Points, in no order, along strands that fork, close into loops and pass close to each other.
In the rows, zero is written as 128.
Two points are linked if the straight distance between their rows is under 119. Some points are linked to none.
zovod: [145 130 174  84 114  71 154 148 118 102  94 113 114 125 125 151  45  96
 127  98 139 145 103 119 112 118 162 137 176]
Fako: [109 124 123  94 114 119 203  93  93 144  92 161 115  79  65 151 108  95
 113  90 123  93  75 132 129  80 154 119 135]
med: [ 97 104  86 143 114 133 192 141 195 163 151 151 147 101  59  84 136  79
  91 118 134 127  80 115 112 120 142 132  91]
nel: [132 103 143  92 130  86  79 154 110 143 124 110 104 161 125 112  86 131
 160 103 133 149  98 147 183 125 141 100 139]
rufo: [147 112  88 111 104 103 202 188 146 158 148 168 119 123  89 100 119  40
  92 112 101 153  96  60 132 110 122 123 134]
fite: [172 177 167 117 122 127  93 131 120 146 128  94 149 169 124 141 127 134
 108 107 131 149 100 168 134 134 136 118 161]
bazu: [ 95  95 152 136 140 106 108 128 150 147 104  85 121 143 102 133 152 121
 142  95  94 123 133 166 156 161 117 111 141]
Teb: [ 80  99 149 126 136 110 148 124 170 166 122 105 119 135  67 137 165  95
 112 100  82 108 114 143 155 128 107 124 144]
lat: [101 136 119  64 131  78 102 113 112 153 163 108  82 165 184  95  98  81
  76 126 198 141 145 160 149 179 116 120 147]
tos: [116 144 132  88  48 108 108 154 116 119 130 132 118 135 161 194  77 110
 163  68 107 151 167 100 142 138 141 128 166]
Tubo: [159 128 113 148 127 148 103 159 146  92 153 209 108 135 179 135 159 129
 166 121  95 177 160 103 122 144 149 152  99]
Govuz: [150 126 101 126 191 156 111 120  78 153 110 131  61  83  74 101  97 123
  90 138 131 155  69 136 196 129 122 152 169]
dop: [ 90  88 119 148 146 122  76 166 150  76 152 121  92  85 115  98  99 115
 100 117 141 169 129  64 140 148 161 172 133]
beku: [ 98  80 143 155 143 137 122 106 162  43 149 120 153 118 108 100 107 134
  87 152 112 146 136 105 109 138 145 147 120]
Vozi: [110 151 172  77  82 108  84 166 137 134 125 122 126 167 148 160  89 118
 155  58 116 147 165 160 139 117 149 134 156]
guv: [ 80  86  50 140 147 191 181 115 131 151 144 173 126  80  68 113 136 129
 116 120 135 101  81  98 161 116  96 128  77]
guvil: [146 132 155 173  86 143 139 161 152 136 157 177 133 152 149 151 145 136
 184 134 139 145 154 144  73 126 145 132  48]
delup: [ 97 102 121 122 120 118  96 133 177 100 148  92 134 130  94 148  99 103
 101 122 160 149 116 103  81 146 135 138 118]
zusu: [156 156  90 132 112 161  70 169 131 154 137 144 120 120 215 121 153 113
 133 132 110 162 154 143 146 189 136 143 149]
Bas: [164 127 130 181 152 132 124 139 148 124 133 129 173 142 174  83 158 165
 132 182 122 118 164 140  94 150 112 132 117]
medo: [157 152 155 165 102 153 126 150 148 153 126 162 129 152 154 153 139 157
 195 134 120 133 151 198 112 149 129 117  70]
telo: [108 134 112  79 177  55 135 133 129 186 122 135  65 110 107  67 121  93
 101 127 172 129  94 123 206 102 133 143 153]
Gifa: [ 81 148 163 146  70 168 165 133 159 110 117  24 119 129 114 164 119  77
 124 160 161 136 135 102  70 133 155 162 134]
zore: [ 85 105 123 152  88 170 164  82  91  97 110  84 133  97  69 173 100 123
 125 136 157 108 109  90  92 131 122 117  95]
gofo: [ 67  84 131 147 118 104 164 143 162 152 135 109 121 124  53 147 154  76
 116 120 102 121 111  96 111 131 121 125 128]
nik: [143 105  75 145 133 132 200 141 138 190 147 175 133 116  55  96 133 103
 118  96 107 134  69 130 186 110 119 104 112]
sef: [104 134 132  69 182  62 141  98 143 141 128 149  91 134  98 128 122  88
  82 104 153 132  94 140 136 111 147 126 168]
mumu: [168 146 142  90 132 141 115 122 174  76 106 114 129 145 158 156 151 121
 102 130 102 107 128 152 122 138 106 136 181]
Pib: [176 159 165 130 146  98 142  79 108  72 105 146 149 122 118 157  92 176
 133 136 144 124 121 170 110 123 140 136 125]
toka: [ 83 167 151  54 124  98  98 115 127 145 162 139 104 189 139 122 112 107
  70  84 169 118 140 139 144 126 105 135 186]
Mapez: [130 129 114 153 160 112  86 145 148 104 145 146 117 164 183 152 160 135
 150 144 100 152 128 140 118 151 119 137 152]
dudil: [146 129 144 145 139 177 126 111  85 104  94  79 129 130 120 192 178 150
 161 127 120  85 118 119 146 121  89 117 113]
Fen: [167 187 170  91 109 131 126 118 163 106 109  99 135 150 160 159 149 111
 111 131 116 105 157 190 113 128 107 136 171]
Sati: [111 115 152 154 163 124 105 139 125 148 143 204 189 114 165  76 126 163
 115 160  88 166 179  90 124 119 154 146 116]
miz: [ 98 120 149 136 128 116 130 113 143 127 133 130 212 123 132  68 147 171
 127 173 136 116 177  85  84  97 142 132  82]
kodan: [ 91 124 140 136 126 113 141 138 161  80 134  41 119 161 113 127 160 154
 156 144 171 121 156 139  67 115 126 128  86]
digak: [100 141 157  75  99 128 128 134 146 129 140 127 125 162  92 160 123  87
  80  67  94 104 134 127 149  99 107 150 204]
pepo: [126 119 131 169 146 116 150 142  98 200 115 159 151 103 159  89 126 163
 154 188  98  79 209 168  90 105  90 112 119]
fal: [198 162 137 123 142 116 102 139 128 145 115 229 110 128 187 101 145 127
 138 127 118 152 146 154 117 125 153 139 110]
vava: [158 149 189 151 101 143 152 139 146 122 105  68 178 134 127 169 131 129
 155 123 135 139 127 129 115 139 161 138 134]
Tivin: [161 148 168  56 140  95 118 111 122 108 124 111 110 142 132 123  88 128
 103 116 206 130 113 142 152 129 166  95 130]
Liso: [125 141 112 128 118 127 129 149 175  87 158  88 175 148 177 121 184 162
 148 154 159 121 162  77  65 109 112 132 106]
sekez: [ 71  97 101 160 170 193 125 102 149  89 141 113 101  95  52 101 140 134
  86 170 127 138  97 128 146 118 134 128  98]
Kif: [128 119 157  83 125 123 149 136 128 167 127 125 127 163  78 125  94 118
 101  95 112 124  79 162 154 131 117 117 172]
lep: [109 116 134 134 132 186 158 111  83  90  94  98 113 124  87 206 153 121
 147 119 108  88 110  99 132  99 106 119 114]
Zadi: [117 123 114  65 158  83  83 158 122 158 112 117  65 116 168  72  99  92
 139 133 145 126 119 171 187 140 138 137 162]
karop: [162 141 154 163 145 133 151 107  82 173 106 153 184 111 146 114 130 191
 154 168 116  76 179 138 123 104  82 118 113]
Viz: [ 87 102 155 144 136 112 122 125 151 116 110  89 138 137 114 146 137 150
 172 119 112 129 153 163 116 158 118 121 115]
gulu: [167 185 139 114 105 125 138 142 153 202 137 217 103 140 177 142 173 131
 141 139 109  93 177 160  85  86 128 131 114]
lupif: [168 159 123  98 130 101  93 135 140 113 120 204  87 140 182 141 121 126
 144 120 130 152 162 176 106 130 156 128 101]
fut: [135 115  91  98 162 109 177 172 164 157 136 169  90 132  80 110 121  62
  86 120  94 154  86  76 158 107 121 151 172]
ruro: [146 128 130 190 166 161  69 129  97 119 132 118 147  80 141  76 148 170
 107 149 136 152 121 124 164 167 137 147 119]
zigiz: [101 103 146 124  94 178 184 102 102 137 101  86 135 107  63 190  74 115
 151 102 132 106  89 104 129 135 133 134 128]
loze: [ 63 106  97 161 134 107  69  78 135  83 138  98 131 108  69 123 102 153
 123 140 159 145 114 104 109 115 130 144  88]
kov: [179 107 135 146 141 142  92 126 100 128 127 131 189 104 117 101 123 167
 134 123 160 139 108  91 141 146 158  91  99]
Tuf: [136 126  98 142 130 158  86  89 151  97 132 103 174 127 128  91 131 185
 122 149 173 128 121 151 107 151 114 122  78]
buke: [ 92  97 102 165 160 192 107 103 162 111 136  78 108 111  85  89 154 128
  82 170 132 120 107 155 139 151 110 140 105]
nitep: [118 146 132 111  32 135 100 177 131 118 153 113 135 140 168 192  97 112
 158  88 134 164 165  81 115 159 149 114 145]
nalu: [ 36 101  90 150  91 121 197  76 121 124 117 108 134 109  61 113 119 114
 122 135 156  86  92 109  62 108 118 147  93]
Gadaz: [ 64  78 102 131 149 197 120 100 122  68 122 125 127 141 101 148 140 124
 108 108 129  83 111  86 131 107  76 152  88]
tesa: [112 113 149 161 153 128 173 172 115 183 137 139 142 137 155  49 124 178
 153 177 123  86 211 141  76  95  86 110 104]
bugi: [147 125 174 174 114 133 168 106 101  83 116 103 180 113 126 114 147 189
 153 150 120 103 176 109 130 106 109 119  88]
gevev: [ 80 109 137 138 140 129 120 147 157 123 141 183 187 118 169  77 157 156
 132 184 106 132 210  72  88 106 128 138  98]
nibe: [152 102 102 131 174 172 112 121  92 121 125 123  89 114  65 119 105 128
 110 127 117 140  65 120 186 139 114 112 142]
Giga: [103 128 105  56 153  69 102 106  97 178 139 111  83 133 173  76  93 101
 119 145 194 131 119 172 175 161 128 124 135]
lefu: [150 149 109 182 160  83  94 138 126 125 130 154 104 158 196 134 150 139
 144 156 103 144 153 190 113 146 107 144 130]
pebig: [144 122 115 138 147 163 122  86 108 114 101  93 115 114 120 120 157 116
 101 167  94 106 114 193 152 152 102 115 150]
dut: [ 75 106 101 143 127 169 153 117 161 100 135 123 112 104  35 119 119  99
  91 167 125 140 119 115 110 100 148 112  86]
Vop: [146 166 179  92  81 123  92 167 116 146 120 125 124 169 154 140  84 134
 176  83 137 151 149 190 147 129 157 109 124]
Torur: [108 128 132  94 183  46 119 118 148 150 117 150  81 112 115  91 127 100
 104  82 135 137 103 117 161 117 150 146 164]
Lak: [155 147  99 138 158 123  69 128  93 144 104 141  93  99 174 100 117 132
 141 133 128 166 132 198 154 169 143 143 129]
Livez: [152 135  98 105 165  70 164 139 116 200 123 145  88 108  98  51 131 110
 128 125 140 120  57 113 224  92 122 151 136]
Seka: [108 126 132 106 159 138 168  78  84 104 101 155 102  96  75 162 121 123
 108 133 110 108  78 159 145  90 135 102 154]
Konam: [ 76  65 105 147 153 128 171  95 141 117 129 133 132 112  69  98 122 138
 122 115 117 116  85 123 145 153 123 142 126]
Zizug: [ 58  82  64 122 130 189 156  96 135 117 130 154 133 100  62 138 113 123
 100 109 143  81  99  75 129 101  95 141  75]
pas: [147 142 138  90 140 121  95 113 122 145 128 104 106 171 123 125 108 100
  82 113 123 140  96 187 142 143 113 123 185]
vopi: [163 141 136 151  92 140 100 150 130 167 146 127 144 160 160 127 132 153
 171 112 132 154 139 192 124 170 126  97  84]
Gid: [ 70  90 115 131 114 191 204 137 124 112  98 127 127 112  81 166 120 142
 127 145  97  94 109 162 135  96 129  77 125]
Sugo: [144 129  81 136  99 149 113 146 152  98 153 184 140 124 185 162 185 149
 176 146  94 146 168  85 119 145 134 125 112]
subi: [121  88 128 142 161  58 162 132 146 147 127 153 118  99  92 105 133  79
 103  81  98 125  89 103 145 128 147 148 154]
pup: [115 107 129 147 145 170 107 131 185  96 139  72 121 137 104 114 179 114
 101 158 133 126 122 141 123 146 126 127 127]
zefas: [135 116 149 188 140 128 135  93 100 105 142 123 172 109 156  90 156 190
 134 162  92 115 176 119 160 117  98 121  76]
lis: [123 165 148 159 120 119 204 163 143 129 146  68 153 115 152  96 142 143
 196 139 169 120 202  92  52  86 150 151  88]
roni: [136 142 159 111 173  93 129  76 129  82  97 150 112 120 128 142 110 146
 126 143 123 115 135 198 118 138 123 135 144]
muduf: [144 119 111 156 149 152 103 136 179  97 155 135 174 137 181 113 187 152
 123 161 136 128 147  79 105 144 117 134 139]
kad: [136 116 105 140 155 126  70 174 107 147 119 126  70 126 180 100 115 136
 151 127 129 190 111 158 165 167 154 153 162]
tuve: [140  97 105 140 145 129  77 166 158  87 147 126  96  98 129 135 116  99
 110 121 143 160 129  42 151 140 154 135 158]
Seti: [ 79 116 128 124  72 143 208 163 156 169 161 131 148 167  78 155 118  73
  90  90 103 120 112  80 107 120 115 146 166]
meved: [105 188 149  76 125  98  83 105 141 122 160 132 102 188 157 173 139 126
  85 102 157 132 146 142 123 133 121 134 179]
nataz: [189 137 127 155 148 161  96  88  83  96 105 137 167 111 162 144 132 158
 123 125 110  83 144 118 154 142  79 127 105]
kala: [139 140 119 127 195 129  95 124 107 121 106 132  60 112 117 108 126 117
  78 134 142 163  90 145 158 145 141 178 198]
Lufi: [137 191 117  70 121 104  79 110 143 129 159 150  92 167 202 172 143 121
  94 115 165 144 169 142 128 147 120 118 146]
vidad: [130 127  92  60 162 116 176  99  99 166 130 161  93 113  97  91 110 108
  98 113 145  97  50 154 178 102 121 111 145]
zar: [155 137  98 112  98 100 212 113  97 160 120 177 119  96  78 128 113  98
 111  85 133  97  55 119 154  67 145 106 124]
dinu: [110  70  98 128 117 153 158 131  94 135 132 144 115 105  36 141  71 100
 112 123 130 132  82  79 128 117 124  91 109]
meza: [117 116  93 160 129 164  92  92 117 142 132  60 140 149 108 149 157 149
 133 139 143 118 101 140 138 165  84 104 106]
Boban: [164 112 150 157 130 166 117 104  92 119 124 133 209 116 115 145 116 189
 151 128 150 107 127  81 110 139 123 114  92]
gubol: [143 112 103 162 141 137  73 122 118 153 145  81 132 147 121 124 124 142
 130 137 145 157  94 163 140 196 117 115 117]
toda: [164 152 143 171 134 106 149  99  95  98 104  99 119 135 154 119 145 167
 155 177 108  91 167 195 117 125  69 123 119]
nad: [164 127 153 161 119 143 130 153 126 122 161 228 128 127 151 107 152 130
 147 130  78 161 165 110 108 116 169 149  70]
riv: [103  84 118 148 148 206 132  81 109  69 113 118 124 128 109 141 132 144
 118 136 113  92 125 106 155 142  69 135  98]
bogo: [ 93 109 129 149 140 161 116 118 115 195 150 203 170 122 139  74 129 193
 158 171 106 129 174 129 107 125 123 116  54]
libat: [109 133 145  81 169  96 139  62 112  98 118 141  94 114  84 140 118 113
  86 117 150 126  94 150 140 118 155 102 136]
resis: [ 91  70 103 138 154 100 138 121 146 139 148 115 135 101  72  85  85 129
 128 108 152 125  76 102 136 150 129 139  99]
feni: [ 97 128 184 144  89 143 169 119 113 136 104  67 128 117  83 174  78  85
 142 123 123 138 101 121 105 148 161 147 162]
solit: [160 160 163 132 106 104 114 167 141 128 126 154 154 155 179 177 157 129
 170 123 114 144 160 105  97 114 155 129 133]
nepur: [128 122 135 129 119 151 109 164 182 104 146  50 129 162 147 139 194 128
 129 146 129 115 147 118 121 146 104 114 137]
fanal: [149 125 115 188 147 149  97 151 128 147 140 166 156 107 197  57 156 149
 127 174 108 150 168 141 107 165 129 172 119]
fubi: [ 78 114 119 111  90 206 213 119 114 165  99 111 136 124  88 191  98 119
 156  83 116  90  80 118 147 113 126 145 143]
ruz: [ 86 113 141 141  88 144 134 132 163  91 136  66 120 137  80 165 137  85
 104 146 144 130 123  94  67 129 146 126 128]
zek: [143 111 144 192 166 138  93  99 109  92 121 115 154 112 121 105 163 169
 139 165 107 135 136 127 153 142 120 124 109]
zurug: [102 103 121 108 103 184 139  98 109 176 103  96 128 155  82 145 123 130
 113  95  99  82 106 171 173 158  83 116 140]
madir: [107  88 123 119 116 139 181 142 129 155 131 129 131 132  47 130  83 100
 113 106 118 131  64 123 141 126 139  97 142]
kal: [121 109 137 146 109 128  88 133 154  83 136 106 163 129 120 132 129 132
 132 130 160 148 130 101  73 143 172 127  88]
kig: [ 41 114 124 128  92 138 188 137 151 174 134  91 119 132  43 142 148  71
 104 126 135 110 113 114 100 105 130 131 106]
Dipa: [145  95 125 153 119 140  87 110 107  71 146 118 163 102 100 108  85 159
 118 122 157 124 109  79 148 139 156 107  74]
Roko: [135 132 110 117  90 147 107 130 167 105 158  81 138 160 163 159 173 156
 143 142 116 123 160  97 130 151  93 104 151]
sug: [128  82  88 130 147 180 123 116 111 121 136 121 109 104  51 145  95 129
 113 125 137 126  77  91 157 126 126  99  99]
mek: [120 137 145 148  83 127 104 148 152 108 141 128 154 131 139 151 111 134
 168 117 165 155 154 127  63 146 163 124  70]
sotop: [134  87 112  85 155  86 107 140  98 161 114  98 106 127 111  84  86 133
 159 114 125 118  81 137 206 135 110 105 147]
Nuv: [150 136 152 160 126 147 140 123  93 168 114 154 203 116 141 131 131 189
 193 142 143 105 152 109 107 115 120 120  94]
fave: [168 189 180 138 129 112 147 152 143 203 112 160 174 125 157 149 125 161
 176 143 136 112 155 165  93  94 151 145 132]
Poros: [142 127 155 156 125 127 162 173 147 156 140 212 159 151 165 127 131 166
 172 161 103 116 172 102  64  99 135 134 118]
puna: [160 197  96  95 118 111  86 112 132 172 145 177 129 159 222 144 187 120
 110 139 142 133 171 140 110 122 123 127 141]
pudet: [177 137 128 128 113 134  77 179 114 149 143 174 124 178 171 111 125 141
 172 109 130 175 111 159 126 153 149 109 104]
lutu: [193 185 156 143 134 109 129 114 122 163 101 159 167 128 172 148 132 174
 162 145 139 106 139 182 102 126 131 118 125]
Vami: [160 179 108 148 120 101 125 128 119 195 135 207 107 130 184 127 161 106
 124 165 124 103 166 194  77 103 133 134 100]
rafo: [104 109 105  85 102 201 172 123 101 179 115 132 127 132  83 160 106 118
 124  74 105  76  81 138 173 120  85 104 138]
led: [138 129 109  63 166 136 144 154 161 135 130 156  74 134 104 111 115  77
  67 123 102 135  88 124 168 110 129 132 190]
nomuf: [115  91 111 113 162  99 118 168 120 171 109 110  88 105 143  51  97 122
 156 110 128 123  90 137 201 155 126 147 148]
Savib: [126 114  98  82 139 108  79 176 142 144 153 111  83 162 142 128  98 118
 116  97 109 154 114  91 180 130 112 140 200]
sil: [148 156 113 120 176 113  80 116 131 130 129 120  89 145 149 123 133 108
  73 137 127 156  85 172 149 143 132 148 192]
sinup: [158 135 100 134 140 106 175 159 136 210 144 146 110 121  72  61 145 102
 114 108 115 143  65 127 207 106 115 138 125]
rami: [104 159 103  45 134  88  83 130 136 134 149 147  62 153 209 125 115 104
 105 106 182 156 157 158 140 165 126 126 129]
tob: [147 135 102  76 140 114  93 122 166  87 123 126 104 118 168 154 126 111
 108 110 104 129 131 129 156 151 106 127 205]
Mogak: [ 91 134 119 167 117 111  98  91 108  72 142  74 148 119  82 112 144 145
 110 170 163 130 116  94  86  89 146 131  79]
tubok: [169 162 142 106 122 164 143  71  95 116  85  94 129 124 124 153 152 123
 102 151 120  93 114 202 133 136 109 114 133]
riril: [ 99 153 132  50 117 116 106 112 134 139 155 150 107 165 107 130 113  97
  75  72 130 100 135 117 160 104  89 142 215]
bifo: [109 138 115 119 118 125 138 144 166  52 153  53 128 155 133 109 187 135
 131 149 170 111 153 104  55  88 124 144  99]
lov: [195 174 145  88 141 100 106 127 123 159 133 174 132 137 204 103 115 142
 103 130 197 133 148 165 104 142 155 106 106]
sosiv: [159 161 132  58 103 107  97 149 134 107 125 184  75 163 183 166 119 108
 160  82 133 168 152 134 128 109 162 122 112]
siku: [140 141 159 156 121 142 139 112  93 145 115  52 161 130 110 150 191 162
 169 133 141 114 126 115 125 119 119 104 114]
mam: [151 159 164 138 124 109 152 174 145 171 122 153 185 143 177 165 160 148
 175 139 111 125 168 110  69  92 144 145 141]
guzi: [156 125 136 114  77  60 198 142  98 174 128 129 135 118  79 101  89  80
 110  78 133 112  53 114 158  93 147 131 144]
sagiz: [ 54  89 114 149 113 172 197 143 143 110 125 130 123 127  54 155 128 109
 100 159 126 129 110 144 101  92 162  85 113]
Pedur: [151 139 108 144 100 156  58 166 142 163 147 104 147 155 198 117 144 109
 112 119 115 142 146 148 146 179 108 132 154]
laga: [ 99 117 124 109 150 160 168  84  81  84  90 151 114 114  94 188 124 124
 132 109  97  81  93 127 141  86 104 130 140]
Vegu: [151 136 173 166 109 141 164  82  82  59  98 104 161  91 109 166 101 159
 155 148 113 105 162 114 126 111 120 141 111]
Fipi: [188 168 142  80 137 104  87  96  94 135 116 131 119 127 164 109 113 151
 121 124 191 137 120 155 149 126 148  88 112]
deti: [123 127 121 150 127 165 117 101 119 119 131  42 144 150 101 126 185 168
 159 149 161 109 121 132 115 137 102 101  80]
Keget: [192 174 154 153 138  97 123  93 105 124 116 190 166 111 152 121 103 188
 120 141 137 115 154 164 115 117 130 118 108]
mus: [111  85  92  93  76  68 144 161 134 143 137 137 118 134 139 145  85  93
 123  78 117 132 112  48 129 144 114 124 184]
vanab: [158 173  82 101 136 120 109 133 125 194 129 191 140 130 212 136 187 115
 140 160 107 115 179 130 105 124 102 131 160]
pelu: [121 125 149 158 153 140 117 118  95 188 133 221 172 117 140  72 117 174
 135 166  86 139 173 129 125 125 139 120  98]
Papo: [149 159 155  98 161  91  94 107 151 103 118 154 103 130 157 137 120 127
 113 121 146 132 143 184 116 154 136 122 143]
Samun: [ 68 111 161 142 121 103 152 140 147  99 125  66 123 158 115 164 150 137
 167 129 126 138 152 133  81 133 120 131 122]
rada: [103 145 140 149  98 106 108  86 121  86 129  85 200 114 126  77 144 160
 109 166 154 121 150  95  74  67 156 148  63]
mumo: [106 123 115  69  62  91 112 160 110 121 145 127 119 148 139 158  75 122
 143  71 109 130 157  69 161 120 118 129 194]
Kolur: [105 115 144 112 104 110 101 148 163 103 127  89 111 125 116 199 133  90
 133  94  92 125 163  83 133 132 121 121 174]
div: [174 143 137 107  96 108  99 161 124 112 122 166 129 146 179 177 126 124
 150  86 127 169 129  99 110 125 175 118 138]
sud: [ 98 127 106 150  78 132 215 167 171 185 167 159 161 144  73 125 132  67
  88  96 115 137 100 120 121 104 124 123 113]
fegov: [129 190 174  80 123 155 154  90 141 127 105  87 126 148 124 159 133 119
 100 138 131 102 135 217 129 136 129 132 164]
Pagob: [ 92 100 125 154 149 136  80 136 168  57 159 120 135 102 130  94 103 143
  93 139 142 161 134 102 138 154 145 170 115]
Selos: [159 158 113 118 134 112 107 152 131 165 120 109 153 141 198 127 215 108
 127 159  99 105 176 133 109 128  92 125 171]
Fivu: [ 39  79 108 154 129 124 174  67 112  91 130 104 126 112  66 110 134 139
 129 146 130 106 109 103 116 115 106 143  91]
Fopen: [162 166 164 167 114  90 117 105  69 113  94 159 148  92 137 182 111 165
 181 113 126 128 161 128 132 105 159 123  96]
kugi: [167 163  94 150 148 112  78  88  60 142 108 152 111  81 183 111 128 138
 133 151 154 138 155 186 144 157 136 146 107]
Bul: [117 171 155 171  93 134 184 132 125 119 124  22 137 114 143 117 122 124
 198 157 168 131 164 101  80 110 159 148  84]
Mupu: [160 141 109 167 136 155  96 161 136 142 134 172 127  95 214 106 169 104
 145 154  99 151 160 172 124 163 134 161 111]
Kekem: [101 133 161 158 100 148 199 103  99  90 115  16 113 121 104 146 116 129
 182 152 155 122 150 104 105 123 139 148  97]
Bik: [131  97 100 162 141 208 127  79  93  79 101 100 123 108 125 117 148 135
 113 172  93  99 126 161 155 162  81 119 114]
rusef: [142 127 154 163 146 118 180 166 119 156 144  95 149 128 150  60 153 178
 164 142 135 102 197 130  79 109 102 116  92]
mov: [147  92 139 100 169  93 110 143 146  77 107 137 100 122 137  97  76 114
 117 113 116 144 110 117 153 129 141 138 172]
Vetul: [133 101 108 147 157 144  57 166 144 134 152  98 108 135 146 100 117 140
 127 127 149 179 101 139 144 186 133 123 133]
vuf: [157 163 187 124 105 151 139 110 113 135 112  82 155 154  88 174 121 142
 134 110 125 129  98 145 138 115 150 119 150]
Vak: [125 140 186 180  92 137 193 102  74  60 102  62 140 108 108 155 108 132
 164 159 126 127 156 105 106 115 130 144 110]
Besog: [110 130 172 111  96 141 137 153 156 107 129  84 119 153 106 186 139  80
 102  99  88 119 140 116 129 124 127 131 185]
rit: [178 167 109  90 139 105  98 138 129 144 150 185  86 150 237  98 130 124
 106 141 203 156 155 142 125 140 159 116 109]
Toso: [108 102  99 142 136 107  92 144 149 108 152 130 118 163 142 185 127 134
 135 108 103 168 109  90 115 158 127 130 171]
gavi: [152 118  82 130 120 124  68 148 143  85 123 149 123  97 166 159 144 128
 131 118 114 171 149  55 155 143 165 129 153]
moda: [179 125 125 124  84  68 211 178 125 163 135 134 118 137  95  83 106  53
  96 110 120 123  78  78 148  88 133 125 137]
guros: [158 164 106 117  93 138  99 142 138 137 132 110 156 147 194 157 192 153
 153 140 104 115 169 116 142 131  89 114 167]
Zetak: [ 89  90  82 139 149 203 167 111 110 123  93 143 102 116  97 139 148 138
 116 150  94  93  97 173 151 113  92  90 144]
Reriv: [182 150 103 130 157 130  78  70  63 104  94 143 129  83 175 125 119 150
 123 127 134 103 142 149 169 152  99 128 112]
guvi: [155 150 152 175 132 102 113 134 119 138 125 212 138 113 169 104 171 141
 139 140  83 143 175 153 117  98 146 126  86]
suk: [124 126 159 142 143 114 178 183 133 135 140 102 167 126 163  87 169 149
 177 144 131 112 209  88  76  89 123 128 116]
Pizup: [ 65  94  96 146 165 106  81  98 133 116 149 116 117  83  77  84  68 152
 130 121 166 157  96 103 142 134 141 154  94]
sopob: [191 137  90 114  84 162 146 146 160 142 148 234 135 114 172 150 154 146
 175 129  84 119 165  93 118 136 136 117 109]
Kika: [116 103  63 148 159 166 186 135 121 175 146 169 113  96  71  95 123 126
 130 114 122 127  63  98 183 126  97 129 104]
dap: [163 102 138 125 148 125 109  99  98 101  97 107 135 119 103 155 102 147
 139  97 118 127 106 143 157 144 126 107 126]
Lidip: [127  64 157 135 144 119 149 121 133  64 116 136 124 104  95 107  84 116
  98 125 106 141 119 119 122 147 144 122 147]
dobak: [141 144 157  49 129  57 121 146 135  99 108 127 105 149 154 139  57 109
 126  99 166 136 128 128 128 114 158 120 163]
legil: [102 105 117 112  69 101 175 139 139 151 150 127 123 128 110 176 106  78
  98  81  99 118 113  49 118 135 105 138 195]
duza: [128 131 167 103 109  99 175 117  90 140  94 108 117 124  89 163  60  94
 121 102 139 143  80 128 107 121 160 143 175]
Goror: [104 108 129 165 106 160 130  86 105  76 117  79 157 110  80 155 142 143
 120 154 153 117 123  89 101 111 130 118  67]
lavov: [116 135 131 179 148 164  91 126 111 140 148 141 173  75 169  59 159 178
 128 166 142 162 151 125 135 163 145 160 105]
rasil: [170 145  77 100 118 129  79 134 144 100 121 154 104 101 184 165 142 144
 149 123 103 153 153 107 180 139 135 114 180]
Diras: [164 142 137  90 116  98  73 167 102 159 123 149 110 170 175 115 106 133
 154  97 128 168 109 173 149 137 155 104 128]
sas: [156 122 152 180 129 128 147 149 151 126 145 181 179 147 170  99 126 174
 142 171 114 115 175 135  85 123 125 135 111]
kes: [151 182 183 150 118 138 188 145 135 124 128  51 161 159 144 153 149 114
 172 153 135 130 126 111 109  93 164 159 157]
reb: [129 131 130  93 155 159 136 143 156 106 114 152  88 141  95 151 132  89
  68 135  91 127  84 161 126 100 142 115 184]
konu: [171 184 113 163 122  93 108 130 130 155 126 168 104 141 196 126 149 128
 136 158 123 117 170 228  88 121 115 128 107]
peto: [ 73  84 107 130 134 103 106 135 182 108 156 106 121 157 108 146 117 105
 112 111 128 142 102  91 101 152 115 145 156]

A tip is a point with one link. Name the tips that can be reached along the links from each point below, in the order of the rows.
Pizup: nalu, bogo, zurug, rit
sinup: subi, nataz, mov, reb
vava: kes
fal: kig, Dipa, Pedur, sopob

A piece is all that can be reached along the links. How many separate loops has the piece of each point below (a circle has one, a figure eight two, a Y none), and how many tips (points with one link)?
sotop: loops 0, tips 6
ruro: loops 1, tips 4
Zizug: loops 0, tips 4
lov: loops 0, tips 4
kes: loops 1, tips 1

A fork is a point with three links, a tip a point with one. Leave the first point through the second and follow the links. Name the first fork or tip that comes.
sagiz / dut: Lufi
delup / peto: gulu
rasil / gavi: mov
madir / dinu: pas

Name the points in between on the shortest way along the links from the first point to the second, in order.
Gifa / sud: ruz > delup > kal > mek > guvil > medo > vopi > pudet > Diras > Vop > Vozi > tos > mumo > mus > legil > Seti
duza / Konam: feni > zigiz > zore > Goror > Mogak > loze > Pizup > resis
pepo / bugi: tesa > rusef > suk > lis > Bul > Kekem > Vak > Vegu
sagiz / riril: dut > sekez > buke > pup > nepur > Roko > guros > Selos > vanab > puna > Lufi > meved > toka
fubi / gevev: zigiz > zore > Goror > Mogak > rada > miz
